A landscape with many peaks, sampled at points; each row gives a point and its height.
A climber steps from a point to the highest of its 2 nearest points, and stops where none of them is higher. Distance is the straight distance between rows; heights are no part of it.
Tig (h 60.2): [139 108  89 113 175 150 174 126 154 117  87 174  69 103 161  79 103 115
 124 153 155 121 142 159 104]
Dut (h 53.1): [128 170 140 125 110  71 168 141  72 104 161 133 126 110 119 124 121  64
 102 124 103 160 128 127 119]
dedem (h 33.7): [ 52 148 131 142 194  99 131 117  99 106 164 143 101 156 128 106 123 107
 147 120 119 172 170  88 129]
Bovo (h 32.9): [124  96  82 106 111 149 116 110 169 169 102 187 120 142 154 109 113 142
 174 145 205 130  86 142 124]
Mam (h 25.5): [163 194 155 131  79 136  74 194 144 127  84 147 216 118 137 134 157 168
  94 129 105 125 111 110 147]
gufi (h 41.7): [103 167 119 126 142 135 108 125 135 100 173 114 136 131 110 151 130 156
  93 166  97 140 198  85 158]
zumi (h 22.4): [111  90  84 163 126 156 159  55 162 122 174  45 117  99  90 107 107 132
  92 131 148  71 146 142 131]
ser (h 59.7): [171  81  90 114 141 164 174 121 142 152  80 130  93  94 116  73  96 127
 141 124 149 104 122 166 101]
derer (h 55.9): [162 179 131 115 116 115 167 159  78 114 126 126 141  99 128 101 109  98
  95 135 104 149 168 129 137]
pira (h 36.6): [142 156 108 141 142 105 177 109  95 115 207  82 146  95 103  78  97 105
  94 107 112 138 154 166 139]
nisi (h 51.0): [104  93 105 133 167 115 173 117 151 133  93 154  49 145 155 106 110 100
 169 147 165 137 100 138  86]
botug (h 63.0): [136 107  70 127 142 164 115 115 150 181 137 127 154 126 125  80 103 159
 135 143 207 105 154 129 162]
dube (h 35.7): [127 184 136 129 153 162 154 140 112  79 162 115 118  82 126 141 103 136
  53 132  82 123 152 130 121]
dilod (h 30.7): [132 138 169 156 102 150 105 139 152  92 109 100 134  97 108 182 134 150
 107 142  82 100 131 122 104]
zotu (h 57.2): [149 121 103 104 160 127 179 129 127 125 108 150  81 122 162  83 106 104
 155 142 140 147 122 161  96]
zezig (h 12.3): [ 86 116 171 173 119 152 112 167 134 105  74 130  98 133 157 190 143 133
  67  88  72 115 140 127  99]
kep (h 62.8): [158  93  99 125 152 173 186 132 153 127  91 146  72  98 153  95 103 119
 126 133 133 110 127 162  76]
Rof (h 38.9): [ 89 194 122 128 160 133 136 135 111  71 194 118 127 106 121 145 117 120
  49 135  78 150 189  98 136]
gavo (h 25.7): [133  93 123 152 124 149 182  91 157 104 144 109  84  81 125 138 110 110
 118 130 119 102 110 159  77]
Bimo (h 22.0): [118 103 147 140 117 144 131 144 156 121  96 133  85 131 149 160 128 116
 124 128 101 118 122 143  86]
Gagi (h 29.2): [ 75 143 134 136 155 129  82 161 106 132  89 199 111 169 174 119 161 125
 123 122  91 167 136 104 154]
padub (h 17.0): [169 120 146 113  91 140 118 198 156 130  65 134 163 127 164 162 138 146
 112 115 121 103  95 164  97]
Minan (h 33.9): [125 154  91  91 161 120 127 160 135 141  98 216 103 143 175  68 117 135
 156 153 148 169 141 138 144]
lavu (h 42.7): [193  61 109  90 119 139 158 133 134 159  96 119 130 137 145 115 137 138
 166 122 171  89  53 166  95]
ges (h 36.1): [ 83 131 168 167 145 119 147 153 113  98 134 136  84 113 148 163 125  91
  73 103  87 137 106 115  82]
lapur (h 56.5): [201 105 120 132 123 147 128 122 140 162 104  75 175  91  80 109 125 158
 148 121 148  97  99 130 120]
dufos (h 7.2): [ 75 126 167 170 147 138 100 146 112  94 102 160 109 169 161 154 163 130
  98 103  79 132 154  90 131]
nof (h 16.1): [102 143 181 156 102 149  47 129 133 130 125 131 166 146 104 177 154 167
 120 120  92 114 138  91 152]
filet (h 31.1): [ 86 147 105 117 152 142  77 160 121 150  97 222 127 163 169 102 156 142
 145 124  95 180 124 111 175]
fiti (h 54.2): [138 119 111 102 153 110 186 165 144 118  91 172  59 141 193  92 103 107
 149 141 138 146 107 157  84]
fomek (h 38.8): [142 140  99 100 163  84 164 101 116 147 142 158 109 148 147  61 106 102
 202 146 168 163 120 148 136]
dinep (h 32.8): [151 181 125 113 128 159 157 168 116 106 106 132 135  77 134 115 116 136
  62 143  81 132 165 143 114]
Lod (h 29.3): [ 95 161 149 143 132 105 116  91 105 118 208  94 135 161 115 132 121 116
 163 134 120 166 176  89 167]
ped (h 53.8): [156 115  56 114 158 148 151 137 162 179 118  93 104  84  91  77  91 140
 124 146 151 109 160 148 126]
nir (h 21.0): [105  79  99 161 109 129 150  51 152 113 182  67 117 116 104 125 106 126
 133 146 173  89 145 136 143]
Zesul (h 34.2): [128  71 161 149 105 125 161 106 134 101 126  77  91 121 122 190 144 108
 125 103 108 110  63 169  65]
zof (h 31.7): [114  83 154 167 108 157 113 108 174 114 117 103  93 119 112 189 128 140
 127 143 106  88 110 121  89]
gabuf (h 24.1): [124 102 137 142 143 150 157 123 158 105 121 132  79 101 146 145 110 116
 114 128 103 112 117 152  75]
Dite (h 58.8): [141 112  97 114 143 124 159  88 123 131 158 119 118 132 121  74 104 110
 163 141 173 124 147 142 147]
Zupet (h 38.2): [107  75 144 120 132 134 104 102 132 166 110 146 104 195 144 159 151 129
 181  92 164 126  75 128 110]
dunug (h 34.8): [118 111 109 112 101 138 110 121 149 167 129 185 136 162 144 122 135 141
 185 128 178 136  94 121 120]
kikad (h 2.4): [180 111 147  80  90  76 131 149  72 126 132  84 168 140 118 143 171 104
 142 121 152 121  66 151 135]
peb (h 38.1): [102  85 166 150 119 124 155 138 136 111 120 102  78 122 140 203 136  85
  85  91  94 105  80 163  61]
gov (h 39.1): [159 117 162 150  81 148 147 111 144  90 114  64 154  78 107 179 131 139
  99 110  93  84  91 146  94]
Nok (h 14.7): [177 125 121 117  95 156 114 194 170 165  72 160 186 128 167 134 142 158
 127 120 144 122  76 157 107]
beg (h 62.5): [114 166  98 116 179 115 171 121 112 112 184 131 117 141 136  72 104  98
 140 138 127 155 183 128 146]
Dov (h 16.4): [ 79 109 139 153 159 123 136  92 138 115 149 137  80 139 125 130 121 106
 164 134 127 147 141 114 115]
Vigib (h 31.4): [129 141  44  82 163 158 113 138 157 150 100 217 128 137 168  78 136 145
 123 170 149 153 142 130 163]
neni (h 37.4): [133 153 112 132 132  97 171  90  95 111 213  74 160 127 106  89 103 110
 126 117 116 142 166 144 159]
Fude (h 60.3): [100 115 148 125 149  99 108  81  96 166 158 155 120 197 119 125 132 121
 194 107 162 164 120  98 166]
pibuz (h 36.5): [113 136 103 107 140 149  98 125 164 120 127 169 115 124 131 135 142 154
 120 171 108 137 178 110 151]
tilis (h 56.3): [155 140 159 111 108 123 131 145 124 120 127 132 132 131 134 130 121 128
 138 139 125 125 129 139 123]
lel (h 50.9): [164 146 159 111  86 117 115 169 130 143 115 126 168 136 142 145 134 134
 136 127 133 126 105 127 133]
pofi (h 31.9): [139  76 151  87 110  89 131 134  73 131 154  98 125 163 128 140 165 106
 175 112 152 137  43 171 128]
zafiv (h 46.4): [125 155 125 138 135 155 121 107 148 100 159  83 151 113 103 146 124 162
 110 153 106  95 168 122 150]
burir (h 23.6): [ 87  69 149 171 121 160  79 107 165 139 103 147 113 154 127 183 154 145
 134 114 123  96 110 102 130]
tini (h 11.5): [ 99  89 134 158 112 144  95  71 173 123 145 116 114 129 102 164 129 135
 140 153 153  92 144 104 143]
tir (h 11.6): [148 183 110  97 113 153  95 189 143 142  96 190 171 126 161 101 140 157
 117 140 108 139 130 134 143]
bubo (h 52.9): [111 117 154 119 108 115  91  97 108 173 169 146 147 177 121 136 138 125
 193 114 164 155 103 103 153]
Vafit (h 39.2): [106 168 117 115 148 139 112 133 143 119 161 154 132 138 119 125 134 158
 112 167 111 144 193 106 160]
Zulo (h 4.3): [114 126 185 116 106  78  99 109  65 148 156 107 150 194 123 158 153  96
 167  97 139 158  98 107 159]
rek (h 51.4): [158 150 136 141 116 155 131 121 134 103 136  98 145  88 106 136 115 149
 113 143 104  97 155 134 123]
zab (h 29.9): [158  73 140  87 101 112 139 116 111 123 150  85 120 145 127 136 163 118
 182 123 155 121  55 176 107]
Lakat (h 15.7): [ 72  98  80 147 136 163  68 123 155 160  95 201 107 136 148 157 167 156
 109 143 124 130 134  94 151]
Vube (h 43.3): [127 136 164 126 111  96 155 183 113 125  90 124  97 140 152 173 135  85
  99 102 106 132 109 153 100]
sigu (h 31.3): [165 180 118 111 141 158 140 171 106 142  91 136 153  92 110  88 111 153
  93 135 101 128 169 141 131]
mer (h 56.0): [193 166 137 107 127 127 121 155  93 167 134 118 193 117 116  78 108 145
 135 124 148 146 135 135 157]
Bopu (h 37.7): [ 69 150 112 136 186 124 100 135 114 106 129 178 107 143 142 135 153 150
 103 130  84 181 195  75 152]
Buzad (h 35.1): [134 103  78 112 138 158 131 111 161 153  91 201 101 131 156  83 116 140
 144 160 187 123 123 147 131]
diba (h 39.5): [143 127 137  96 131  99 140 102 112 137 158 135 122 159 123 115 120 106
 192 133 146 156 118 125 144]
Siru (h 47.7): [159 114 142 109 103 109 164 165 115 102  91 116 118 127 159 150 125 102
 113 118 124 120 106 171  87]
Mopen (h 37.6): [160 145 136  92 125  91 143 129  91 135 142 135 137 144 144  99 115 104
 164 134 148 157 126 141 150]
zotot (h 49.3): [135 104  99 134 118 133 122  78 140 145 182  87 164 132 103 112 112 139
 147 145 182  92 158 116 165]
Vupad (h 13.7): [ 60  71  82 164 156 149  74  93 165 130  82 189  82 131 157 160 147 159
 104 140 131 136 140  94 152]
kulub (h 30.4): [185 198 124  96 123 138 116 185 104 149  77 135 174 103 131  79 123 147
  93 135 118 142 158 137 145]
mef (h 50.0): [129 164 164  90 115  90  97 151  74 167 137 173 148 188 151 120 136 112
 173 110 145 192 108 105 160]
viso (h 54.5): [133 103  95 127 131 134 129  73 154 154 155 111 126 135 116  98 101 124
 169 144 191 102 138 124 156]
vuv (h 47.9): [178 199 151 140  82 130 130 163 109 109  95  69 187  68  85 122 126 155
  82 101 101 108 135  97 140]
tafig (h 14.5): [ 95 106 129 158 107 157  62  99 177 137 142 140 142 135 100 161 137 161
 140 148 149  95 130  87 145]
zag (h 35.5): [ 71 159 101 124 198  84 138 117 109 115 170 156 105 155 134  85 108 103
 166 146 141 184 166 103 144]
Zez (h 43.4): [184 176 160 128  82 115 114 150 115 115 105  70 202  98 115 145 131 150
 107 111 114 104 108 114 133]
daf (h 44.0): [ 92  91 192 173 124 128 145 141 118 107 106 101  98 137 141 204 139 103
  89  74  95 118  99 147  76]
momi (h 45.4): [105 135 162 127 123 119  94 147 122 138 118 165 119 157 152 144 138 123
 148 119 108 147 134 111 134]
Maro (h 49.7): [196 161 110 114 109 124 147 174 117 147 101  72 151  42  69 105  91 149
  93 102  93 112 132 159 112]
savi (h 37.3): [155 118  94 103 125 146 130 144 161 148  95 190 120 138 157  92 124 142
 144 146 145 122 116 144 121]
Runir (h 51.5): [100 165 149 127 133  73 139 145  83 109 144 138 112 148 132 125 117  68
 127 112 103 179 137 106 122]
nalig (h 24.0): [128 176 167 134 102 126  85 140 122 115 124 115 161 119 109 156 128 149
 102 137  91 122 150 102 139]
Tav (h 19.7): [130  96 119 146 118 134 146  59 145 113 171  86 114 122  98 131 124 121
 156 142 146 107 146 139 136]
kuger (h 12.2): [ 54  67 106 180 158 154  92  92 162 114  93 161  61 134 145 150 151 138
 108 129 130 111 150 100 128]
tirep (h 27.8): [156 218 154 122  86 125  82 167 125 110  94 131 210  96 124 137 150 165
  70 137 100 118 143 107 159]
Sunap (h 59.8): [ 85 186 126 125 173 106 139 152  92  89 178 138 126 113 132 111 111  91
  96 137  97 171 175 103 121]
Tanu (h 39.9): [ 94 177 117 115 155 128 113 147 119  93 162 127 126 113 127 155 132 149
  64 146  65 165 209  92 156]
Muti (h 18.1): [ 93 105 116 160 145 126 148  70 148 107 176 106  85 122 111 136 122 109
 151 135 128 130 138 123 116]
gil (h 28.3): [142  66 122 172  99 157 164  47 166 103 156  74 122  80  83 155 122 127
 117 131 116  78 103 161  88]
dezo (h 51.2): [183 113 147 103 110 133 148 155 122 125  96 115 148 116 146 124 127 121
 128 129 125 117 109 153  97]
Guka (h 23.5): [130  83  88 169 143 139 179  54 149 119 195  84 112  87  94 112 107 115
 104 115 129  93 134 168 113]
Kiges (h 63.7): [206 133 126 120 122 128 142 147 126 161 120  66 169  68  78 104 114 159
 138 112 130 118 118 137 132]
Mek (h 10.9): [ 43  62 123 189 171 137 118  76 152 103 113 145  50 134 128 147 132 123
 133 130 150 120 135  97 112]
buv (h 49.4): [186  96  97 117 124 166 132 126 142 179 108 129 158 102 113  92 117 145
 165 126 194 104 102 130 119]
Gubed (h 22.5): [105 121  81 155 112 175  66 101 194 129 140 138 175  97 117 156 142 182
  99 165 179 100 133  94 161]
kunug (h 12.1): [ 61  80 142 183 183 104 139  66 106 117 121 144  86 187 149 120 135 103
 177 115 154 144 113  99 127]
zur (h 58.6): [ 88 205 155 137 152  90 130 165  81  96 148 153 120 117 128 132 132  84
  81 123  80 173 174  80 140]
teseg (h 5.2): [ 71 122 155 182 151 147  89 102 115  92 133 154 120 157 135 155 158 144
 117 114  83 136 172  74 148]
Fazo (h 9.2): [ 87 114 165 169 126 137 117 163 119 116  97 163  92 154 164 160 143 124
 104 105  91 128 139 117 115]
Geb (h 57.1): [153 208 136  90 110 104 132 167  91 113 128 159 149 123 140 102 121 103
 105 149 109 154 176 118 152]
Nulad (h 10.2): [126 169 119 113 116 153  67 168 148 146 116 182 178 130 140 135 159 165
 121 147  92 144 138 118 157]
lat (h 57.7): [115 215 147 118 121  89 115 171  79 117 134 161 130 134 125 118 140  96
  93 143 100 175 176  89 155]
Mil (h 15.6): [ 97 122 176 153 107 163  85 177 161  99  78 125 121 122 136 198 158 156
  71 120  63 100 130 123  95]
gid (h 46.5): [106 128 110 123 146 113 110  91 136 143 160 164 115 161 128 105 117 122
 176 145 178 141 142 102 159]
zavi (h 40.2): [185 161 154 113  78 101 142 145  85 119 109  86 195 114 102 134 135 125
 119 119 124 124 102 124 140]
Mov (h 40.1): [129 129 117 104 126 132 111 166 158 148  86 195 123 159 165 124 134 136
 157 127 132 134  99 153 121]
berut (h 9.1): [ 93 128 206 164 105 112  95 110  76 124 133 129 151 181 121 177 167 110
 119  95 110 146 128  85 165]
foro (h 29.5): [161  56 144 155  93 147 169  75 152 104 143  56 137  76  81 167 124 137
 119 117 116  78  79 172  67]
gomom (h 39.3): [108 127 130 125 116 139  86 125 142 155 126 186 137 159 138 125 141 137
 162 123 140 141 115 112 148]
Suvu (h 49.5): [111 162 166 113 126  92 115 168  89 128 117 155 116 165 148 130 133  94
 131 110 113 167 135 105 139]
Kugug (h 22.6): [159 164 161 135  88 135  79 193 163 125  85 128 183 111 142 162 157 160
  91 123  99 115 100 120 124]
vefo (h 56.9): [179  89  74 122 149 149 165 139 154 169 101  98 101  73  89  78  88 125
 148 130 142 106 133 171 101]
Gulo (h 43.5): [131  89 102  94 145 101 162  95 122 162 120 164  82 164 154  95 115 114
 208 140 183 146  82 149 117]
kolak (h 24.5): [145  76 120 155 126 125 186  67 147  99 182  99  98  96 107 129 116 113
 124 114 121 109 102 170  83]
Nif (h 43.9): [177 105 156 160  96 148 135 112 146 108 120  49 171  82 102 152 137 162
 125 116 125  85  88 135 101]
Nid (h 42.5): [124 120 114 110 140 115 131 110 137 144 130 155 107 155 138 108 115 110
 178 147 148 140 121 126 131]
zese (h 2.5): [ 79 113 170 178 126 150  70  90 128 120 132 157 125 172 114 164 163 151
 135 107 115 118 141  81 153]
Mese (h 38.4): [139 185 122 122 123 110 144 119  87 114 179  81 172 126 104  94 108 123
 116 128 117 139 184 135 173]
tufav (h 34.1): [141  94 140  96 120  80 149 131  93 118 138 114 103 156 144 118 144  92
 166 114 141 156  72 160 112]
Vuf (h 26.9): [125 179 160 144  98 153  95 150 147  97 102 118 149  99 108 172 132 162
  80 139  80 118 143 116 118]
gezu (h 50.2): [128  94 120  93 150 115 172 159 143 141  72 170  73 158 173 117 114 110
 177 129 150 134  79 181  90]
megi (h 46.0): [154 120  63 118 123 122 129 120 142 198 183  53 141 115  78  52  95 141
 137 142 154 109 156 125 165]
dosi (h 36.4): [169 154 123  72 125  97 137 153  94 142 120 176 141 150 170  74 122 121
 164 139 156 159 130 141 147]
Foti (h 55.7): [ 96 106  59 117 141 151 103  91 149 157 156 132 129 137 152  85 107 159
 120 157 214 124 169 122 175]
Baru (h 39.0): [ 88 163  94 121 175 118 116 152 138  96 136 164 114 117 144 150 150 157
  62 143  62 182 201  85 142]
sus (h 39.4): [ 96 128 166 154 134  96 157 172 108 108 103 131  92 139 155 166 132  73
  78  78  93 129 106 133  80]
gupof (h 38.0): [134  58 134  98 137 112 133 137 135 139  99 102  92 160 150 174 153 108
 171 102 156 106  49 188  84]
foros (h 51.1): [104 127  67 106 144 128 124  83 138 152 168 152 120 154 141  91 112 143
 161 163 210 135 163 109 176]
pul (h 29.4): [181 195 141 113 106 121 103 184 107 133  84 133 205 105 126 109 125 156
  93 130 121 122 145 125 152]
Pige (h 10.3): [ 49  58 140 188 180 132 140  61 132 114 103 146  62 161 140 140 136 111
 157 114 148 124 110 102 107]
selop (h 35.6): [124 161 118 141 163 114 183 115 102  96 191 114 127  93 130  93  86  96
  94 123 111 145 153 148 126]
Muna (h 35.8): [ 56 145 112 129 191 116 115 126 112 117 140 178  99 154 129 111 137 139
 137 137 114 172 179  87 149]
Ros (h 54.1): [174 179 123 128 116 118 159 154  80 129 132  99 159  77 103 112  97 119
  88 122 102 122 150 149 139]
Biku (h 9.9): [104  92 114 170 115 163 117  72 180 104 133  94 101  96 100 158 122 137
 120 155 142  78 151 119 121]
goda (h 35.3): [140 165 118  75 129 102 131 181 125 141 102 199 122 148 172  85 123 119
 155 134 118 165 128 137 141]
fega (h 51.3): [154 161 137  81  93  98 101 148  82 160 156 166 185 163 141 111 130 129
 176 121 154 179 114 108 159]
gidi (h 45.5): [125  84 131  92 141 114 140 157 151 162  69 170  86 179 172 150 136 126
 180 107 157 136  72 176  96]
Nade (h 44.4): [138 108  78 128 131 121 135  84 131 174 190  59 159 143  95  60  95 137
 145 138 168 101 159 121 168]
Dopat (h 49.8): [159 126  46 107 145 131 138 131 163 195 157  69 124 102  80  55  81 153
 126 154 164  99 169 135 141]
felo (h 53.9): [ 96 115 191 160 103 119 123 133 108 115 126  97 108 140 126 188 137 100
 102  99  85 132 120 116 105]
gaguv (h 5.8): [103  86 194 140 119  99 109  83  68 137 146  94 142 204 125 170 170 106
 158  90 137 144  93 110 145]
Teto (h 32.4): [125 104  65 112 163 172 136 125 170 124 100 144 101 108 139 108 131 164
  74 163 136 118 181 128 132]
Dab (h 32.6): [136 124 121 158 114 172  92  87 179 132 147  82 177 108  96 148 131 183
 119 145 158  66 141  90 145]
Ruke (h 53.2): [155 177 144 139  94  70 174 118  68 101 186 103 161 105  89 133 120  99
  90 119  94 139 135 130 147]
Bedi (h 62.1): [141 132  81 118 154 113 163  89 119 146 192 102 132 153 129  52 104 112
 154 141 171 135 169 136 163]
tazof (h 40.9): [164 102  92  90 159 113 183 100 110 156 126 152  99 146 143  65 116 110
 198 142 184 142  96 158 122]
rav (h 55.6): [171 102  80 117 141 159 125 101 133 191 137 118 164 120 103  78 107 140
 159 128 214 105 131 127 146]
butar (h 47.1): [106  86 117 113 173  85 172 106 129 143 108 158  57 165 157  98 115 100
 204 138 163 164  70 142  86]
debig (h 14.3): [ 78  92 144 160 165 105 148  91 112 123 134 134  79 153 134 118 131  93
 181 111 131 157 108 125  99]
num (h 49.6): [208 113 144 139 107 147 119 115 138 135 117  57 192  82  91 134 137 157
 129 114 132 104  82 128 127]
Golu (h 52.2): [150 202 142 144 115 140 134 147 117 111 119  62 173  61  76 127 114 152
  70 101  90 101 157 123 141]
miza (h 60.9): [102 196 107 101 184 106 160 146 103  91 169 139 122 127 148  77 104 103
 107 147 116 176 195 107 144]
Kanu (h 37.9): [179 138 140 117  82  91 166 143  69 111 121  91 156 104 108 116 139  96
 109 117 123 131  99 152 128]
Tet (h 39.7): [112 190 135 125 131 121 115 126 111 108 190  98 153 131 109 129 121 132
 109 146 113 137 193 102 172]
Led (h 28.1): [ 82  80 164 181 117 164  93  94 168 126 113 113  92 139 103 178 144 141
 130 124 110  91 122 103 112]
lum (h 59.1): [202 154 124 106 116 109 138 157  96 161 128  79 180  87  90  86 107 132
 141 110 127 130 127 135 152]
vip (h 3.6): [134 147 168 103  88  59  96 136  56 150 141 101 155 173 110 151 162  88
 152 112 133 163 104 104 155]
kube (h 31.5): [ 87 148 161 147 161 100 112 105  92 125 168 128 110 159 120 118 131 113
 157 119 125 173 161 102 156]
sisu (h 18.7): [123 135 164 144  95 151  83 188 167 123  67 128 149 124 145 186 148 156
  84 111  90 102 123 131 104]
bife (h 53.4): [182 167 143  91 100 121 110 152  91 168 136 154 202 131 136  93 119 148
 163 132 161 154 120 123 155]
ruz (h 37.5): [ 99 172 115 143 165 148 159 125 129  85 190  97 125  82 109 149 107 135
  41 137  67 120 158 123 126]
Tib (h 45.8): [186  71 100  99 127 149 143 124 134 184 107 126 130 124 126  82 128 133
 175 129 185 119  78 144 119]
fego (h 27.0): [117  77 127 169 127 175 174  66 162 106 157  90  90  68 100 154 107 120
  97 120 107  74 113 156  79]
zomo (h 40.4): [114  76 118 105 137 120 125 121 138 169 102 161  96 185 154 144 128 131
 193 111 182 128  60 144 110]
Zapo (h 19.2): [ 84  91 120 160 121 167  63 122 163 148  96 174 124 149 134 163 166 146
 123 132 111 111 111 107 140]
Pevok (h 11.7): [ 87 136 190 164 107 130  59 137 106 127 118 134 155 176 124 166 158 138
 121  94  94 132 141  95 174]
vomi (h 65.2): [102 157  86 117 162 110 155  99 118 132 181 124 125 150 140  62 112 115
 157 147 158 146 178 117 171]
dazi (h 54.3): [129 193 131 132 116  90 162 129  80  99 180 114 148 100 110 128 108  80
  82 136  93 149 156 125 142]
lag (h 46.9): [173 137 154  84  95 104 130 182 116 143  96 138 168 150 161 142 143 117
 133 123 152 127  89 157 126]
ladet (h 20.3): [108 154 151 140 114 136  67 119 144 129 140 132 161 138  96 168 152 159
 128 145 108 125 158  91 151]
mit (h 35.0): [134  95 158 159  98 158 132 122 168  99 115  82 129  92 116 185 131 144
 105 136  97  80 105 144  79]
fuf (h 34.0): [133 186 133 128 132 136 168 159 104  88 128 132 115  81 137 136 102 107
  37 137  82 118 146 132 107]
Lage (h 18.2): [106 123  97 145 109 166  64 111 174 134 139 158 163 133 119 161 154 175
 132 154 155 116 140  92 162]
Zazo (h 19.4): [144 112 155 123 105 140 120 171 165 119  87 148 123 134 145 159 138 134
 122 122 108 104 111 152  89]
duz (h 30.3): [118  60 169 131 142 137 125 154 158 137  64 132  98 166 156 199 154 124
 144  70 136 104  78 172  87]
Zutoz (h 3.1): [150 130 155  83  83  66 121 147  71 135 146  96 158 164 118 155 161  87
 155 114 151 141  80 127 143]
tivi (h 57.3): [106 103  77 136 166 150 162 108 158 102 113 147  62 104 147 106 117 123
 114 155 152 123 155 131 107]
Soz (h 13.0): [170 151 119 108 101 153 103 184 152 159  93 169 186 135 163 108 136 156
 141 132 135 126 102 134 118]
bamat (h 8.2): [128 182 133 129 104 149  57 160 160 120 125 150 194 118 110 153 150 183
  94 151  96 136 146  95 158]
tanug (h 40.0): [141 157 127 144 134 158 104  96 156 129 150  75 186 110  86 125 137 168
 111 135 128  84 157 105 154]
meto (h 31.6): [153  69 151 132  92 129 167 110 130  83 129  71 124  90 115 165 141 129
 116 110 111  95  65 182  71]
vulup (h 27.1): [123 108 103 166 105 179  67  94 208 120 146  94 168  99  95 166 144 188
 104 158 172  78 129  89 157]
Mal (h 33.0): [103 145 159 153 127 126 151 143 125  86 147 124 100  84 122 163 108  80
  66 128  74 123 109 133  92]
videv (h 52.1): [185 180 115 124 111 117 166 184  87 141  95  93 140  56  88 105  94 120
  73 103  94 108 133 148 122]
nadib (h 37.2): [110 157 110  97 179  76 158 114 103 125 151 166 101 155 149  72 103 101
 188 144 148 177 144 130 143]
modaz (h 47.2): [182 139  99 129 119 126 165 156 122 142 144  59 143  45  58  94  86 157
 101 103  94 115 121 172 113]
Mugof (h 45.1): [115  95 147 117 107 129  88 113 127 165 134 137 140 186 120 161 145 140
 181 110 150 136  83 114 125]
Tafi (h 34.9): [130  55 157 110 130 116 142 145 138 120  93 101  93 147 136 195 158 102
 147  81 128 109  70 181  88]
vige (h 7.5): [ 85 121 199 157 121  87 116  87  55 105 147 115 140 197 145 160 163  92
 139  82 126 148 121  89 149]
gorir (h 62.9): [122 137 172 128 107 112 117 139 117 109 122 118 114 129 118 157 124 112
 118 124 101 134 128 128 108]
Lani (h 32.7): [115 149  75 100 143 138  96 156 145 159  97 233 126 158 169  88 140 140
 149 153 124 168 121 123 157]
Lepom (h 33.8): [116 116  75 118 152 157 122 125 177 120 104 186  98 116 148 117 137 148
 104 172 128 136 173 112 128]
suzo (h 54.4): [ 96  87 103 150 154 142 160 108 170 112 100 152  43 116 149 120 126 116
 141 148 150 117 114 134  87]
gome (h 57.6): [138 171 136 144 132 172 145 124 121 107 134  69 154  76  90 127 108 154
  72 125  91  95 167 126 126]
neguz (h 36.3): [163 106 133 107 103  84 167 134  71 112 142 107 132 121 132 109 138  95
 136 128 129 142  92 161 125]
gupo (h 43.8): [154 119 139  85 108 121 123 181 138 147  85 156 131 155 166 145 133 119
 147 110 138 132  93 161 110]
Dolop (h 40.3): [164  59 119  81 125 127 148 129 150 139  99 116 103 153 149 147 156 121
 186 119 174  99  43 185  85]

For each start below, name the point where the climber stops.
zese -> Kiges
fego -> gorir
Minan -> botug
Maro -> vomi
zag -> kep
Pige -> gavo
zab -> gome
Nulad -> gavo

Call two points neighbours if one is among the 2 nearest of the other. Go from one point of each pair to the other, from neighbour to neighbour, staying as high as possible. Name the lowest point that can't be avoided.
botug / Kiges -> Zupet
gome / Kiges -> Biku
gorir / Kiges -> Mal
Kiges / vomi -> modaz
vomi / kep -> Nade
botug / Fude -> gid
dazi / Kiges -> Suvu
